Each row is a point on a landscape with many peaks, with its height.
From any point a climber steps to the highest of the 2 points nearest to it. It stops when none of these is higher. Distance is the straight distance between rows; heights are no part of it.
k509 height 265: [-0.01 -2.63  1.43 -0.85 -0.05 -0.97  0.02 -0.68  0.44  1.84  1.11  1.80
  0.73  0.63  0.87  2.17 -0.72  0.22  0.33 -0.19 -1.01]
k703 height 136: [-0.08 -1.32 -0.87  1.33  0.88 -0.78  1.71 -0.01  0.35 -2.57  3.28 -0.69
  0.60  1.67 -3.49 -1.46 -1.55 -0.16  2.29 -3.86  0.63]
k470 height 289: [ 0.07  1.22 -1.87 -1.51 -0.54 -1.30 -2.37 -0.48 -0.84 -0.47 -4.36  1.48
 -1.08 -0.19  1.12  0.69 -0.84  0.55  3.48  2.89 -1.86]
k127 height 509: [ 0.92 -1.01  1.61 -0.89 -0.33  2.45  0.13 -0.02  1.51 -0.13  1.94 -1.49
  0.23  0.08 -0.49 -0.62 -0.84 -1.43  1.11 -2.16 -1.14]
k832 height 191: [ 0.12  0.66 -0.97 -1.19 -0.57  0.08 -1.44 -0.65 -0.81 -1.44  0.45 -0.31
 -1.14  0.74 -0.80 -0.81  0.06 -1.78 -2.72  2.11  0.57]
k81 height 274: [-0.50  1.22 -1.21 -1.87 -1.26 -1.14 -2.07 -0.82 -0.04 -1.64 -2.14 -0.71
 -0.96  0.02  0.63  0.92  0.73 -0.59  4.10  0.90 -1.56]
k804 height 343: [-0.73  0.23  0.33  0.00 -1.21  0.30  1.59 -1.08 -1.75 -0.64  2.87 -0.82
 -0.37 -0.01  0.66 -1.99  0.05  0.75 -2.33  0.82 -0.79]
k854 height 468: [ 0.04  0.21 -0.14 -0.18  1.33  1.39 -1.70 -0.02  0.65 -0.75 -2.05  0.31
 -1.97 -0.35  1.82  0.98  1.82 -0.35 -3.70  1.44  1.57]
k149 height 205: [-1.50 -0.31  0.40 -0.39  0.67  0.72  1.97  0.33 -0.15  2.43  3.65  1.07
  0.55 -1.54 -0.98  0.74  1.13  1.93 -0.83 -3.62 -0.65]
k225 height 392: [-0.32  1.92 -2.58  1.92  1.40 -3.12 -0.84  3.40 -1.74 -0.83 -2.17  0.10
  0.11  0.27  0.00 -2.62  1.18  0.46  1.39  3.30  1.10]
k545 height 112: [ 1.68  1.12 -1.51 -0.80  1.67 -1.75 -1.57  3.04 -0.35 -0.84 -1.32  0.88
  1.16  1.29 -0.75 -0.28 -0.09 -0.53  0.10  0.54  1.91]
k400 height 485: [-0.64  0.73 -2.69  1.88  0.04 -0.53  0.25  1.75 -0.42 -1.26 -2.19 -0.80
 -1.12 -0.54 -0.92 -1.06  1.67 -2.75  0.95  1.70  0.37]
k572 height 299: [ 1.23 -2.70  1.68 -1.37 -2.07  0.29  0.30 -0.94  0.46  1.68  2.28  1.26
  0.77 -1.14  0.77  0.55 -0.63  1.48  0.47 -1.64 -1.31]
k734 height 467: [-0.49  0.66 -1.01 -0.10  2.05  0.30 -3.49 -0.72  0.32 -0.81 -4.74  1.28
 -0.98 -0.88  3.07  2.54  0.87 -0.35 -0.75  4.03  0.72]
k117 height 394: [ 0.58  0.41  0.76  1.38  2.16  1.74 -2.01 -2.68  0.80  0.30 -3.34  0.59
 -0.95 -0.03  2.59  3.46 -1.72  1.97 -3.50  2.24 -1.66]
k689 height 479: [-0.85 -2.25 -0.66  0.68  0.48 -0.38  0.85 -0.01  0.38  0.46 -1.40 -0.49
  0.15 -1.45  0.22 -0.77  0.33 -2.41 -0.57  0.32  3.32]
k466 height 160: [-0.22  0.72  2.27  0.91 -1.95  1.38  1.09 -0.38  0.05  1.11  0.93 -0.78
  2.54 -2.43  0.62  0.70 -0.38  0.35  1.38 -1.00 -0.22]
k177 height 314: [-1.32  0.84  1.22  0.34  0.57  0.20 -0.69 -2.01  0.83  1.08 -0.96 -1.16
 -1.05  0.42  2.44  1.59  1.68  0.36  0.57 -1.45 -1.34]
k893 height 67: [ 0.99 -2.37 -0.11 -1.22 -0.89 -0.39 -1.59  1.05 -0.47  1.44 -0.68  0.18
  1.50 -0.62 -0.48  0.97 -0.58 -0.34  3.80 -1.48 -1.59]
k322 height 610: [ 2.47 -0.28  0.84 -1.29  0.23  1.49 -1.01  0.59  1.42  0.01  0.08 -0.40
 -0.02  0.59  0.21  1.32 -0.31 -1.49  0.27 -0.42 -0.95]
k410 height 373: [ 1.86  1.12  1.96 -0.70 -1.43  1.57  2.88  0.60  0.88  0.07  1.29 -1.44
  0.53  0.95 -1.77 -1.08 -0.26  1.11 -0.94  0.10  0.52]
k659 height 372: [-1.19 -0.11  2.08 -1.29  0.32  2.47  2.89 -0.75  1.72 -0.17  0.81 -1.18
 -1.65  0.21  0.26  1.43  0.89  0.67 -1.17 -0.81  1.48]
k825 height 238: [-1.18 -1.70  0.45  0.47 -0.19 -1.41 -0.04  0.47  0.67  1.42  0.56  1.33
  0.31  0.69 -0.66  0.94  0.28 -0.86  0.00 -1.98  0.90]
k566 height 144: [ 0.39  1.14 -1.53 -2.03  0.87  1.51 -2.22 -0.63 -0.60  0.06 -2.44 -1.57
 -0.27 -0.71 -0.94  0.50 -0.33 -1.41  0.31  0.88 -2.29]
k777 height 222: [ 0.17 -2.07 -2.68  2.56  0.41 -0.90  2.66  0.61  1.00 -1.15  2.70 -1.37
  1.00 -1.79 -2.96 -0.84  1.22 -0.37 -0.51 -2.29  1.84]
k654 height 206: [-1.51  0.55 -2.38 -0.81  1.68 -1.22 -2.04 -0.21 -2.62 -0.83 -0.33  0.24
 -0.89  0.50 -0.88 -1.31  0.15 -1.72 -1.95  1.39  0.16]
k929 height 56: [ 1.07 -2.14 -0.09  1.36 -2.13 -1.35  1.78  1.12 -0.14 -0.78  0.65  0.12
  1.46  0.02  0.12 -1.17 -0.78 -0.29  3.40 -1.08  0.87]
k792 height 165: [ 0.51  1.96 -1.73 -0.15 -2.23 -1.47 -2.98  0.30 -0.08 -0.41 -2.37  1.70
  0.20 -1.11  0.92  0.98  1.55 -1.19 -1.97  1.36 -0.46]
k762 height 401: [ 0.01  3.25 -1.37  0.75 -1.17 -0.17 -1.95  2.09 -1.20 -0.80 -2.45  0.95
 -1.74 -0.43  1.13 -0.98  2.38  0.10  1.52  5.09 -0.22]
k483 height 361: [-1.06 -0.01  3.36 -0.78 -0.19  1.08  1.13 -2.47  1.56  1.03  1.88  0.65
 -1.10  1.08  1.80  1.71 -0.84  2.56 -0.19 -0.84 -1.61]
k964 height 101: [ 0.12  0.90 -1.26 -1.34  3.18 -0.50 -0.80  2.50 -0.26 -1.35  0.58 -0.39
  1.77 -0.03  0.23 -0.63  0.01 -1.62  0.97  0.00  1.91]
k780 height 501: [ 0.24  1.49 -1.13  4.34 -1.15 -1.94  2.05  1.15 -0.37 -1.81  3.27 -1.05
  2.84 -0.31 -1.57 -2.43  0.07 -0.08  0.73  0.85 -0.35]
k77 height 423: [ 1.56  0.35  1.58 -0.66  0.08  1.53  1.41  1.38  1.36 -0.06  2.79 -2.51
  0.63  1.41 -1.78 -2.26  0.29 -0.04  1.05 -1.17 -0.30]
k425 height 279: [-2.98  0.97  1.87  1.82 -0.16 -0.24  2.51  0.42  0.27 -0.07  4.77 -0.98
  0.46 -0.20 -1.58  0.33  0.88  0.31  1.54 -2.57 -1.76]
k481 height 413: [-1.20  0.57  0.99  0.26  0.56  0.05  2.93  1.09 -1.07  1.49  0.56 -1.94
 -1.35  1.95 -1.27  0.42  1.44  1.12  0.05  0.74  0.53]
k821 height 590: [ 0.22 -2.33 -2.80  1.69  0.78 -1.61  0.92  2.13 -1.41 -1.30  1.31 -1.23
 -0.22  0.76 -1.37 -2.07  1.77 -0.91  2.77  1.79 -0.70]
k432 height 252: [-1.81 -0.15 -1.24 -0.91  1.74 -2.14 -2.54  0.79 -0.83  0.60 -1.96  0.85
 -1.23  1.02  1.09  0.48  1.79 -0.86  1.34  0.80 -0.51]
k694 height 85: [-0.54 -1.92 -1.83 -0.81  0.03 -1.21 -0.63  1.16 -1.27 -0.02  0.08 -0.71
  0.68 -0.08 -2.32  0.73 -0.30 -1.24  3.75 -0.99 -0.78]
k552 height 240: [ 1.15 -0.53 -0.02 -0.50  0.64  0.82  2.85  1.69  0.12 -1.57  1.20  0.75
  0.48  1.14 -1.03  1.14 -2.79 -0.56 -0.02 -2.17  2.31]
k427 height 179: [ 1.99  1.14 -1.35 -0.83  0.17  0.70 -2.18  0.58 -0.90 -1.51 -1.31  1.06
 -1.13  0.08 -0.42 -1.52  1.05 -0.54 -2.19  3.92  1.80]
k407 height 219: [-1.52  0.10  0.43 -0.48 -0.49 -0.83  0.87 -0.83  0.29  1.47  2.01  1.57
 -0.31 -0.71 -1.09  1.71  0.85  0.73 -1.89 -3.06 -0.08]
k518 height 229: [-0.34  0.69 -0.17  2.79 -1.05 -0.78  1.00  1.59  0.05 -0.41  3.01  0.58
 -0.69 -0.02 -0.68 -1.07  2.77 -0.71 -3.23  0.49  0.33]
k186 height 465: [ 0.70  1.04 -2.27  3.89 -0.94 -1.31  2.54  1.69 -1.59 -0.98  1.64 -0.52
  1.51  0.25 -0.63 -2.74 -0.51  2.02 -0.03 -0.41  0.28]
k823 height 416: [-0.38  2.20 -0.94  1.64 -0.02  1.71 -3.67 -0.13 -2.19 -1.44 -3.99  2.51
 -2.07  0.43  0.43 -0.08 -0.93 -1.40 -2.20  4.25  0.36]
k317 height 415: [ 0.04  0.59 -1.50 -1.46 -0.07  0.50 -0.18 -0.91 -2.13 -0.42 -1.06 -2.21
 -0.72 -1.33  1.62 -2.31  0.59  1.04  0.29  1.44 -0.34]
k652 height 440: [ 0.03  0.21  1.40  0.24  1.43  2.05 -1.20 -1.10  0.50  0.38 -1.50  0.20
 -0.21  0.91  1.67  3.21 -2.21 -0.83 -1.54  2.04 -2.29]
k178 height 175: [-0.50  0.55  2.44 -1.10  0.19  1.64  0.35 -0.87 -0.40  1.96  0.63 -1.12
  1.56 -1.01 -0.03  1.83 -0.47  0.40  0.07  1.27 -1.66]
k660 height 443: [-0.91 -2.48 -0.13  0.61  0.46  1.63  0.00 -0.49  0.09  0.56 -1.53 -1.37
  0.44 -1.54  1.62 -0.82  0.40 -2.21  0.35 -0.25  0.64]
k994 height 332: [ 1.21 -2.22  1.80 -0.70 -1.72  0.79  0.21 -2.84  1.29  1.57 -0.96 -1.07
 -0.15 -0.24  0.89  1.15 -0.46  1.09  1.02 -2.21 -0.81]
k598 height 127: [ 1.43  1.47 -1.77 -0.16 -0.18 -2.03 -1.85  2.66 -0.53 -0.06 -0.76 -0.68
  1.07  0.94 -1.22 -1.29  0.72  0.08  1.25 -1.58 -0.99]
k166 height 333: [-0.64  0.50  0.42  0.06  1.47  0.68  1.87  0.78  1.76 -1.80  3.85 -1.24
  0.93 -0.96 -1.72  0.92  1.38 -0.20  1.16 -3.09  1.56]
k140 height 195: [-1.31  0.51  1.51 -0.48  0.03  0.27 -0.62  0.99 -0.89  2.02  1.74 -0.76
  1.81 -0.38 -2.37  1.00 -0.26 -0.86 -0.26  0.61 -2.39]
k380 height 228: [-0.46 -1.48 -1.51  3.42  1.23 -1.24  2.79  2.36  2.12 -0.90  3.68  0.87
  0.22 -0.06 -2.18 -0.98  2.20  0.20 -1.91 -1.84  1.57]
k219 height 313: [ 0.11 -0.73 -1.14 -1.15 -0.24 -0.68 -1.63 -2.83 -1.43 -0.88 -3.25  0.71
 -1.59  0.78  1.02  0.66 -1.19 -0.34  1.36  3.50 -0.35]
k433 height 148: [ 0.09 -0.07  0.72  1.93 -1.71  0.26  0.64  0.76 -0.41  1.09  1.19 -1.83
  2.93 -2.90 -0.06 -1.88 -0.12 -0.48  1.37 -1.17  0.37]
k622 height 512: [ 0.56  0.75  0.40  0.26  1.07  2.17 -1.68  1.28  0.25 -0.47 -1.58  0.44
 -0.54  1.59  2.31  0.87 -0.67 -1.63 -0.34  1.19 -0.59]
k928 height 374: [ 0.45 -1.48  1.25 -1.04 -1.31  0.25 -1.76 -3.15  1.62  1.20 -2.26 -0.02
 -1.95  0.76 -0.19  2.51 -0.99 -0.07 -0.14  2.22 -3.04]
k515 height 163: [-0.33 -0.64  0.05  1.34  0.94 -0.19  1.12  0.48  1.25 -0.44  2.98  0.21
  1.09  0.65 -3.04 -2.05 -0.82 -0.24 -0.38 -5.37  0.11]
k801 height 230: [-0.87 -0.74 -1.60 -0.79  2.07 -0.50 -2.84 -0.32 -0.91  0.06 -1.00  0.27
 -0.89  0.65  1.54 -0.54  0.41 -1.25 -1.27 -1.09 -1.05]
k682 height 409: [ 0.47  0.88 -1.68 -0.22 -0.13 -2.63  1.17  0.65 -1.29 -1.99  2.70 -0.52
  1.54 -0.94 -0.79 -0.16  0.72  1.05  0.71  0.11  2.14]
k93 height 231: [ 0.63 -0.77  2.46 -0.68 -1.03 -0.21  1.45 -1.13  1.33  0.51  4.79  0.21
  1.32 -1.08 -2.10 -2.31 -0.33  2.84  0.39 -3.03  0.15]
k355 height 448: [ 1.00  3.35  0.45  0.35  0.74  0.19 -2.03  1.82 -0.28 -0.30 -1.06 -0.44
  0.19  0.21  0.84 -0.55  0.48 -2.00 -0.01  1.90 -1.65]
k589 height 203: [-0.76 -0.73 -0.09  1.54  0.38  0.46 -0.01  0.59 -1.75  0.73  0.21  1.43
 -0.23  0.02  1.14 -0.22 -1.91 -1.93 -3.36  0.85 -0.04]
k505 height 154: [ 0.93  1.30 -0.01 -0.82 -0.23 -1.32 -1.37  0.47 -0.63  0.81  1.02 -0.51
  1.72  0.55 -1.69 -0.91 -0.73  0.71  0.21 -3.19 -0.95]
k697 height 224: [-0.12 -0.54  1.19 -0.83  0.80  3.17  2.53 -0.64  1.22  1.47  1.55  2.57
 -1.05 -1.55  0.44  1.06 -1.15  1.00 -4.92 -1.42  0.52]
k79 height 331: [-1.31  0.95  2.33 -0.37 -0.41  0.44 -0.42 -2.56  0.31  1.43 -0.23 -0.41
 -1.07  1.33  2.37  1.10 -0.79  1.61 -0.57 -2.43 -3.11]
k726 height 486: [-0.36  0.26 -0.89 -0.60 -0.63 -1.90  0.08 -0.38 -0.84 -1.18  0.64 -2.12
  0.79 -0.89 -0.40 -2.17  2.12  0.40  4.28  0.17 -0.32]
k33 height 351: [-1.16 -1.99  1.71 -0.84  0.27  2.59  1.12 -1.85  2.00  1.50 -1.18 -1.20
 -0.74 -0.57  1.68  1.47 -1.11  0.89  0.47 -3.52  0.41]
k31 height 177: [ 1.34  2.08 -0.57  0.22 -1.54  0.13 -1.25  0.84 -0.64  0.37 -3.44  0.92
 -0.69  1.73 -1.32  0.15 -1.46 -0.49 -2.50  1.62  0.17]
k402 height 447: [ 0.01  0.73 -0.55 -1.35 -1.13 -0.15  0.05 -0.61 -1.57  0.49 -1.67 -2.45
  0.57 -1.23  1.30 -1.11  0.65  2.11  2.98 -0.29 -0.50]
k351 height 419: [ 1.29  2.06 -0.46 -0.95 -0.90  0.05 -0.88  1.89 -1.07 -0.64 -0.95 -0.27
 -0.08  0.01  0.42  0.45  0.93  0.23  1.24  3.67 -0.78]
k32 height 495: [ 0.86 -2.24 -0.40 -2.19  1.21 -0.64 -1.84 -0.97 -0.06  1.79 -2.25 -0.49
  0.47 -0.48  1.43  1.01  1.60  0.83  0.11  1.90  0.81]
k661 height 245: [-1.11 -0.60  1.60 -1.80  0.87  2.71  2.57 -1.69  0.95  1.88  2.37  3.39
  0.09 -0.69 -0.73  0.35 -2.14  1.85 -2.62 -2.63 -0.38]
k396 height 398: [-0.61 -2.07 -0.37 -0.31  0.37  1.04 -1.20 -1.41  0.26  0.92 -2.02 -2.43
 -0.90 -0.53  2.04 -1.75 -0.94 -0.36  0.83 -1.91 -1.29]
k165 height 449: [ 0.57  0.31  0.04  2.14 -0.06  0.28  2.75  1.16  0.55 -0.72  3.20 -2.19
  1.49  0.20 -2.97 -2.19  0.74  0.01  1.52 -0.19  0.27]
k925 height 529: [-0.37 -0.11 -2.47  1.33  1.15 -2.86 -0.21  1.72 -1.00 -1.25  0.67 -1.46
  1.87 -0.52 -1.00 -2.02  1.38  0.06  4.08  0.17  0.71]
k237 height 354: [-1.93  0.04  1.44 -0.45  1.08  1.10  2.79  0.26  2.15 -0.98  2.17 -0.83
 -0.51 -0.12 -0.38  1.15  0.27 -1.14  0.30 -2.05  2.26]
k735 height 454: [-1.12  1.36  1.21  0.00  1.04  0.73 -0.75 -0.64  0.79  0.31 -0.54  0.41
 -2.10  1.54  1.77  0.33  0.90  0.61 -4.06  0.82  2.06]
k455 height 227: [-0.83  0.22  2.56  0.18 -0.43  0.59  1.56  0.64  0.38  1.25  3.87  0.80
  1.27  0.21 -2.54 -0.25 -0.45 -0.49 -1.60 -0.38 -1.26]
k827 height 561: [ 1.19 -1.88 -0.99  0.18 -2.41 -0.54 -0.69  0.12 -0.17  1.19 -1.61  0.17
 -0.94 -0.07  0.59 -1.01  0.80 -1.00  0.84  1.88 -1.31]
k736 height 192: [ 1.18  1.02  0.88 -0.08 -0.84 -0.12  0.89  0.10 -0.28 -0.45 -2.19  1.34
 -1.33  2.27  0.00  0.47 -1.80  0.05 -1.79  1.80  1.76]
k120 height 412: [-0.78  0.28  1.62 -0.45  0.36  1.13  0.70 -0.88 -0.37  1.40 -1.62 -1.10
 -2.61  2.49  1.08  1.64 -0.01  1.72 -1.10  1.85 -1.09]
k153 height 194: [-0.12  0.34  1.42 -0.15  0.15 -0.24 -0.20 -0.82  0.69  0.24  3.26 -0.19
  1.67 -0.39 -1.51 -2.22 -0.47  1.09 -0.27 -4.47 -0.18]
k224 height 159: [ 1.66  2.09 -1.45 -1.37 -0.61  1.63 -2.12  0.10 -1.14 -0.39 -3.97  0.10
 -0.19  0.17 -1.04  0.59 -1.72 -1.32 -1.25  1.34 -1.30]
k18 height 516: [ 0.11 -1.64 -1.14  1.24  0.57 -0.61  1.26  1.76  1.23 -0.73  0.37 -0.84
  0.76 -0.15 -1.89 -1.53  1.14 -2.44 -0.29 -0.81  2.36]
k989 height 172: [ 1.72  1.25 -1.43 -1.32 -0.05 -1.48 -4.14  0.52 -0.19 -0.28 -2.15  1.43
  0.83 -0.83 -0.31 -1.35  1.31 -0.23 -1.96  3.63  0.59]
k409 height 402: [ 1.22 -0.95  1.94 -0.09 -0.23  2.11 -0.79 -1.90  1.70  1.78 -2.40  0.03
 -0.25  0.72  0.68  3.61 -2.12  0.17 -0.96  1.26 -3.89]
k790 height 285: [-0.96  0.08  1.83 -2.06  0.87  2.22  2.69 -2.32  0.61  0.41  1.38  1.22
  0.29 -1.35 -2.04  0.36 -3.03  2.06 -0.33 -3.83  1.13]
k983 height 436: [ 0.93 -0.81  1.47 -1.81 -1.08  3.17  1.08  0.13  1.68 -0.46  4.12 -1.30
 -0.39 -1.34 -1.19  0.67  0.22  0.25  0.31 -3.96 -0.94]
k274 height 263: [-0.35  0.03 -1.87 -1.46  0.78 -2.42 -2.15  0.49  0.51 -1.25 -1.65  0.32
 -0.34  0.67  0.22  0.17  1.87 -1.59  3.11  1.60  1.13]
k613 height 481: [-0.09 -1.55 -2.94  2.34  0.09 -2.28 -0.01  1.40  0.83 -1.55 -1.08  0.53
 -0.63  0.41 -1.70 -2.25  0.69 -3.24  0.57  0.45  2.46]
k265 height 439: [ 0.15 -0.95 -0.17 -0.27 -0.25 -1.52  1.15 -0.35 -1.04 -1.58  3.62 -2.01
  1.57 -1.35  0.44 -1.24  0.76  1.62  2.91 -1.08  0.40]
k651 height 42: [ 1.13 -1.64  0.05  0.40 -2.16 -0.46  1.16  1.27  0.61 -0.43  0.42  1.20
  1.89 -1.65  1.68  1.76 -0.72 -1.48  1.57 -1.42  1.17]
k658 height 325: [-0.50 -0.60  1.58 -1.83  0.69  1.72  1.45 -0.90  0.55  2.15 -0.72 -0.65
  1.02 -0.37 -0.73  0.72 -1.92  0.87 -0.56 -3.81  1.14]
k869 height 307: [-0.90  0.10  1.83  2.37  0.05  0.10  3.19  1.53  1.80 -1.11  5.28 -0.27
  1.81 -0.91 -2.00  0.05  0.69  1.00  2.92 -3.40  0.69]
k335 height 414: [ 0.50  2.58 -0.68 -0.76  0.73 -2.32 -3.07 -0.30 -0.08 -0.14 -2.45  1.76
 -1.10  2.29  1.88 -0.76  0.33  1.13 -1.63  0.89  1.06]
k756 height 518: [ 1.41 -2.99 -0.84 -1.59 -0.18 -1.06 -2.27  0.76  0.86  1.57 -1.65  0.73
 -0.51 -0.15  1.67 -0.70  1.35 -0.59 -0.05  2.22  0.18]
k701 height 389: [-1.53 -0.28  2.47 -1.00  0.10  1.84  3.03 -2.37  0.76  1.32 -0.19 -0.73
 -2.02  1.10  1.65  1.56 -0.25  2.27 -1.49  0.83 -0.16]
k123 height 330: [-1.65 -1.00  4.17 -0.24 -0.95  1.35  1.84 -1.73  1.44  2.34  2.70  0.89
 -1.49  1.04 -0.74  0.92 -0.07  1.42  0.26 -2.49 -1.88]
k567 height 266: [ 1.02 -2.10  1.91 -0.78 -2.26  0.74  1.69 -1.41  1.11  1.46  3.00  1.70
  0.80 -1.98 -0.66 -0.48 -0.59  3.11  0.48 -3.18  0.58]
k469 height 164: [ 0.06  1.33  0.22 -1.21 -2.01 -1.20 -1.14 -2.11 -0.09  0.48 -1.73  1.05
  0.23  0.33  0.20  1.30 -1.87  0.04  0.65 -1.26 -1.06]
k141 height 388: [-0.57  2.89 -1.28  0.13 -0.14 -1.71 -2.76  0.52 -1.85 -0.82 -3.76  1.03
 -1.21 -0.92  2.20 -1.78  1.00  1.27  0.81  3.89  0.57]
k521 height 108: [-0.01 -1.61 -2.18 -0.70 -0.47 -1.00  0.86  0.09 -1.09 -0.72  2.01 -0.38
  0.19  1.22 -3.59 -0.27 -1.11 -0.90  2.12 -2.89 -0.26]
k370 height 69: [ 0.00 -1.98 -0.15  1.01 -0.56 -0.36  1.98  1.87 -0.54  0.48  0.53 -1.56
  0.53 -0.42 -0.72  0.22  0.33 -0.47  4.53 -1.46  0.97]
k632 height 346: [ 0.91 -0.73  0.14 -0.93 -0.94  1.13 -1.04 -3.65  1.06 -0.28 -4.89 -0.44
 -0.97  0.63  1.08  1.10 -1.83 -0.18  0.89  2.16 -2.20]
k37 height 446: [-0.38  1.93 -0.81  1.20  1.22  0.89 -3.99  0.71 -1.44 -0.17 -3.83  2.10
 -0.10 -0.90  1.86  1.28  0.04 -1.38 -2.08  3.92  0.23]
k146 height 193: [ 0.00 -1.15  1.76 -0.86  0.99  0.66  0.50 -2.03  2.02  0.59 -0.96  1.56
  0.77  0.37  1.22  0.02 -1.01  0.37 -2.89 -0.73  3.21]
k397 height 135: [-0.20  1.35  0.10 -1.22 -1.51  0.18 -2.05 -0.43  0.35  0.74 -2.89 -1.75
 -0.66 -0.38 -0.98  1.59  1.62 -1.34 -0.22  0.09 -2.45]
k28 height 473: [ 0.80 -0.73  1.18 -1.72  0.89 -0.69 -1.65 -1.76  0.60  0.81 -2.03  0.15
  0.46  0.49  3.10  1.77 -0.53  1.48 -0.61  0.89  0.66]
k321 height 368: [ 0.11  0.73 -0.55  1.50  2.52  0.79 -3.31 -3.86  0.81 -1.08 -5.84  0.74
 -1.00 -0.67  1.44  3.82 -1.15  1.16 -1.95  3.87 -1.94]
k611 height 434: [-0.77  0.40  1.04  0.13  1.38 -0.20  0.58  1.20 -0.28  1.04 -0.56 -0.64
 -1.69  2.37  1.81  0.50  1.73  1.37 -0.93  1.27  0.78]
k457 height 300: [-0.40 -1.15  1.96  0.65 -1.73  2.21  3.68 -0.07  1.39  0.30  3.21  1.04
 -2.33  0.98 -0.72  1.15 -0.61  0.74  0.55 -3.47 -1.18]
k985 height 377: [-0.58  0.79 -0.63 -0.88  0.34  0.68  0.96 -0.23 -2.99 -0.24  1.75 -2.15
  0.14 -0.61  0.20 -0.52 -0.48  0.81 -0.71  0.11 -0.72]
k841 height 399: [ 0.76 -0.03 -3.13  1.98  0.49 -2.58  1.16  2.18 -0.78 -1.65  2.15  0.74
  1.90 -0.71 -2.40 -0.87  1.11 -0.04 -0.44  1.72  2.52]
k959 height 220: [-1.27 -0.24 -1.68  2.98  0.18 -0.97 -0.03  1.11 -1.31 -0.73  1.47  1.83
 -0.51 -0.39  0.52 -1.21  0.88 -1.35 -3.38  0.32  1.38]
k264 height 513: [-0.30 -1.02 -2.66  1.64 -1.99 -0.69 -0.23  1.07 -0.63  0.04 -2.09 -0.36
 -1.87 -0.33 -1.54 -2.26  1.62 -1.83  1.54  1.30 -1.12]
k108 height 255: [-1.45  1.18  1.40  1.69 -0.35  0.26  3.69  0.17  0.44 -0.63  4.30  0.74
  0.32 -0.28 -2.55 -0.13  0.53  0.39 -1.42 -1.14 -0.56]
k235 height 33: [ 1.58 -0.93 -0.10 -0.55 -1.20 -0.24 -0.38  0.34 -1.14 -0.59 -0.17  1.43
  1.43 -0.60  3.10  1.24 -1.87 -0.20  1.93  0.96  0.46]
k365 height 480: [-0.30 -0.75 -0.73 -1.31  2.71  0.57 -2.29 -0.49  0.03  0.87 -3.18 -0.82
 -1.29 -0.81  1.80  1.47  1.71  0.41 -1.43  2.83  2.20]
k727 height 209: [ 0.52  0.69  1.44  0.00  0.52 -0.49  0.29 -0.14  0.48 -1.07 -0.50  1.04
  0.60  0.87  0.47 -0.83 -1.97 -0.12 -1.66  0.00  2.38]
k547 height 288: [ 0.17 -1.71 -1.26 -0.38 -0.44 -0.81 -1.40 -2.74 -1.53 -0.83 -1.21  1.99
 -1.06 -0.15  2.25  0.40 -1.34 -0.60 -1.27  1.89  0.54]
k646 height 185: [-0.71  1.45  1.64 -0.35 -0.62 -0.67  0.59 -1.92  0.32 -0.34 -0.23  1.54
  1.68  0.39  0.71  0.63 -2.63  0.32  0.05 -1.43  0.66]
k881 height 422: [ 0.44  2.47 -1.79  2.67  0.35 -1.17  0.59  3.13 -2.19 -0.50 -0.60 -0.32
  1.36 -0.23 -0.24 -2.90 -0.13  0.50  1.15  1.01  0.16]
k941 height 269: [ 0.81 -0.72  0.97 -0.24 -0.95  2.14  2.89  1.15  0.35 -0.31  1.77  0.87
 -1.31  1.18 -0.81  1.99 -2.12 -0.75 -0.88 -1.17 -0.30]
k916 height 380: [-0.53  2.43 -0.36  0.12  0.34 -0.78 -1.12 -0.24 -1.11 -1.14 -2.39 -0.80
 -0.90  0.21  2.87 -2.84  0.44  0.35  1.94  2.10 -0.01]
k565 height 442: [ 2.24  1.00 -1.09 -1.71  0.15 -1.44 -2.99 -1.08  0.27  0.32 -3.95  1.21
 -0.46  1.10  2.06  0.66 -0.47  1.74 -1.41  0.75  0.20]
k298 height 237: [-0.36 -0.05  0.21  2.65  0.43 -1.21  2.12  1.08  0.72 -0.75  5.63  0.36
  1.08 -0.04 -0.90 -1.42  1.86  0.15 -1.69  0.58  0.70]

For each start below, name the point where the climber stops.
k804 -> k821
k823 -> k827
k654 -> k219
k929 -> k572
k178 -> k611
k893 -> k572
k545 -> k572

Call two points neighbours if one is among the 2 nearest of the other. Go from one point of each pair to the other, from neighbour to neighbour, staying as high as possible. Name the lowest point that can't be avoided.
k827, k821 -> k264
k18, k821 -> k613
k780, k622 -> k77
